The views of a scene show one set of named points, each view turned or mirrored, shifted and resized as a whole, with a little noise and some points left out.
In the rows, 128 means zero.

Scene 1
View 1
<29>: [137 168 146 126 117 131 148 126 126 129 116 107 106 123 143 124 126 115
 143  79 125  61]
<206>: [119 166  97 160 123 135 152 116 123 126  98 127 142 119 118 115 136 110
 140  71 128  83]
<95>: [115 137 151  88 117 108 145 146 130 117 129 105 115 126 122 105 121 153
 152 113  89  83]
<6>: [107 127 143 104 120 125 139 136 136 127 128 105 122 112 108  98 116 139
 151 128  81 102]
<198>: [126 143 155 124 118 147 136 122 136 142 125 100 106 103 126 112 112 109
 146 111 102  86]
<108>: [ 98 114 138 102 120 127 136 136 139 130 132 105 130 106  96  91 113 144
 154 142  69 116]
<207>: [132 165 132 137 119 135 149 120 127 131 111 112 116 119 136 121 127 110
 141  78 126  68]
<120>: [125 146 155 114 117 137 140 127 134 134 124 102 108 113 128 113 117 120
 147 107 103  80]
<187>: [113 126 164  86 118 121 136 144 138 128 136  96 109 115 118 102 112 144
 153 132  79  92]
<63>: [136 168 130 161 121 160 142 105 131 145 107 112 115 104 133 124 122  85
 137  80 132  75]
<235>: [ 93 118 102 150 127 151 137 114 141 142 114 118 151  92  80  90 117 114
 147 131  81 132]
<123>: [126 181 101 141 123 108 164 130 115 107  97 130 136 141 136 122 146 132
 141  49 138  59]
<179>: [112 131 131 145 122 162 132 111 142 150 120 107 126  90 103 102 112  99
 145 123  95 110]
<209>: [107 136 114 147 125 148 139 115 135 139 113 116 139 100 101 101 120 111
 145 112  97 109]
<148>: [116 153 124 115 120 109 153 138 125 114 114 117 130 131 123 109 133 142
 147  88 108  78]
View 2
<148>: [147 118 163 135 127 113 146 172  91 121 131 126 138 120  52 125 123 106
  81 104 142  93]
<207>: [158 108 154 149 113 145 129 153 107 124  91 178 105 135  87 106  95  85
  80  75 137 136]
<187>: [155 135 171  92  80  70 182 133 141 151  65 101 153 105  63 190 118  82
 113 152 146  78]
<235>: [229  77 196  68  81 110  47 131 110 146 121 141  76 107  80 205 144 146
 121 186  95 117]
<63>: [179  91 154 148 100 167  94 137 116 131  67 211  73 143 112 105  80  83
  83  73 124 164]
<123>: [142 104 148 173 152 158 121 191  65 101 156 170 118 138  61  71 111 107
  57  55 139 123]
<108>: [185 113 187  69  78  71 131 132 128 151  97  98 130  98  62 212 143 117
 122 186 125  79]
<179>: [209  89 181  89  72 121  81 117 134 150  71 167  78 119 102 181 112 107
 116 152 109 133]
<120>: [159 119 162 120  89 111 153 134 132 144  64 148 124 122  83 151  98  77
  99 115 141 113]
<6>: [170 119 177  91  86  83 143 139 127 146  92 108 133 106  64 188 128 104
 110 159 133  87]
<29>: [140 118 144 161 118 144 156 157 109 124  82 175 120 138  84  95  87  70
  75  61 147 129]
<95>: [140 132 166 111 104  81 184 154 120 139  96 102 160 109  50 160 123  88
 100 131 151  74]
View 3
<95>: [183 134 150 130 186 151  74  80 135  80 153 173  59 122 121 126  44 102
 120 184 143 102]
<148>: [173 144 108 140 163  96  93  81 128  87 131 191  70 132 121 114  61 104
 119 181  95 111]
<187>: [175 136 162 121 196 185  74 105 144  94 164 142  75 120 123 144  37 107
 126 187 172 104]
<209>: [122 163  78 123 164 106 107 159 153 134 120 136 133 133 118 149  53 116
 125 185 116 149]
<235>: [ 93 155  71 106 171 125  98 191 154 150 111 136 147 117 132 154  30 103
 116 185 145 197]
<6>: [152 138 134 118 187 161  78 122 144 105 146 150  91 118 127 141  35 105
 121 186 158 133]
<123>: [180 160  65 163 138  23 114  59 124  82 111 212  72 153 112 100  93 116
 122 175  26  90]
<206>: [144 173  51 149 141  38 124 115 142 113 107 173 118 150 112 125  83 122
 126 179  48 117]
<29>: [192 170 110 158 162  92 118  80 148  88 146 144  94 156  99 137  89 136
 136 181  75  47]
<179>: [123 172  90 123 172 131 113 173 165 140 131 102 151 137 110 168  55 129
 131 186 134 131]
<120>: [175 160 128 139 179 136 101 107 151 101 151 129  99 140 108 147  66 126
 134 183 124  77]
<63>: [156 194  62 156 148  59 143 130 165 123 125 114 146 168  92 154 101 149
 142 182  55  66]
<108>: [136 132 136 106 192 174  72 141 142 116 143 149  97 108 133 145  21  94
 115 189 181 162]
<198>: [165 170 121 136 179 138 111 124 160 111 149 109 119 144 104 159  67 133
 139 184 127  77]
<207>: [175 174  91 154 159  79 123  97 148  98 133 144 106 155 102 137  87 134
 134 180  72  68]
View 4
<207>: [ 96 124 109 128 111 122 130  91 133 113 149 142 138  91 134 132 149 141
 170 115 140  98]
<206>: [120 120 121 134 129 131 138 104 153 108 160 143 126  90 119 131 124 125
 170 122 176 106]
<187>: [116 122 121 147  90  98 141 110  95 114 121 111 135 114 151 136 155 137
 124 124  82  94]
<198>: [110 118 109 118 102 110 134 103 115 114 131 137 136 104 127 137 161 141
 155 124 115  77]
<95>: [109 128 124 160  95 105 139 103 106 114 133 110 136 107 159 131 144 137
 128 118  97 114]
<179>: [140 108 118 107 112 110 146 126 123 110 125 139 127 112 103 142 152 126
 149 137 127  64]
<120>: [106 122 112 130 101 110 135 100 114 114 133 130 136 103 139 134 156 140
 151 120 113  90]
<108>: [146 115 131 144 101  97 151 133 102 111 117 108 124 123 132 140 141 123
 111 138  94  89]
<209>: [144 112 125 122 118 115 147 127 131 109 135 135 123 110 109 139 137 121
 146 136 140  81]
<148>: [111 126 125 160 112 117 139 100 129 111 150 121 130  98 150 129 130 131
 144 117 134 122]
<63>: [104 117 104 105 119 127 130  95 143 111 150 158 136  90 113 135 153 140
 186 119 160  79]
<6>: [130 119 126 144  99 102 146 120 106 112 124 114 128 115 138 137 144 130
 124 130 101  94]
<123>: [ 95 131 122 160 126 135 131  85 157 109 175 136 131  80 147 123 117 132
 173 108 177 137]
<235>: [170 105 134 122 120 109 158 149 127 107 126 128 115 120  97 144 132 111
 129 147 135  73]
View 5
<29>: [129 180 121 194 125 139  87 167 121 142  93 174 157 189 169 136 183 124
 154 129 168  75]
<207>: [138 166 124 189 130 130  86 168 121 134  92 166 158 184 143 124 178 138
 148 129 162  77]
<148>: [115 157 102 188 145 100 109 135  88 104 117 180 148 170 166 133 140 129
 133 139 178 100]
<63>: [157 151 139 180 120 139  72 191 145 148  75 155 162 183 107 110 193 157
 155 123 140  68]
<120>: [132 140 128 152 120 119 114 167 117 148 110 187 147 172 180 156 164 123
 161 135 144 100]
<187>: [119 119 122 124 121  97 148 149  92 142 136 209 135 159 218 183 138 106
 164 143 140 128]
<206>: [140 148 112 201 146 106  77 156 117 103  87 149 158 175  90  92 158 165
 126 128 167  78]
<209>: [149  92 128 136 131  84 114 162 115 119 108 169 146 154 105 121 143 162
 143 131 126 108]
<6>: [126 104 120 126 127  86 143 146  94 125 132 197 138 153 183 163 129 126
 152 142 137 128]
<198>: [143 128 136 139 113 123 113 179 126 157 106 184 149 171 167 154 171 133
 166 130 129  99]
<123>: [117 197  95 242 159 118  71 135  99  87  91 154 160 187 127  93 159 142
 118 131 208  68]
<179>: [161  81 142 114 113  96 116 179 129 144 106 174 146 154 115 137 156 159
 159 130 109 109]
<95>: [109 142 109 157 135  99 138 136  85 122 133 202 139 166 213 169 134 106
 150 144 165 119]

In a view up to two points have been moved. Name them for each view, in the order of its rows, or write -.
view 1: -
view 2: <123>, <29>
view 3: <63>
view 4: <207>
view 5: -
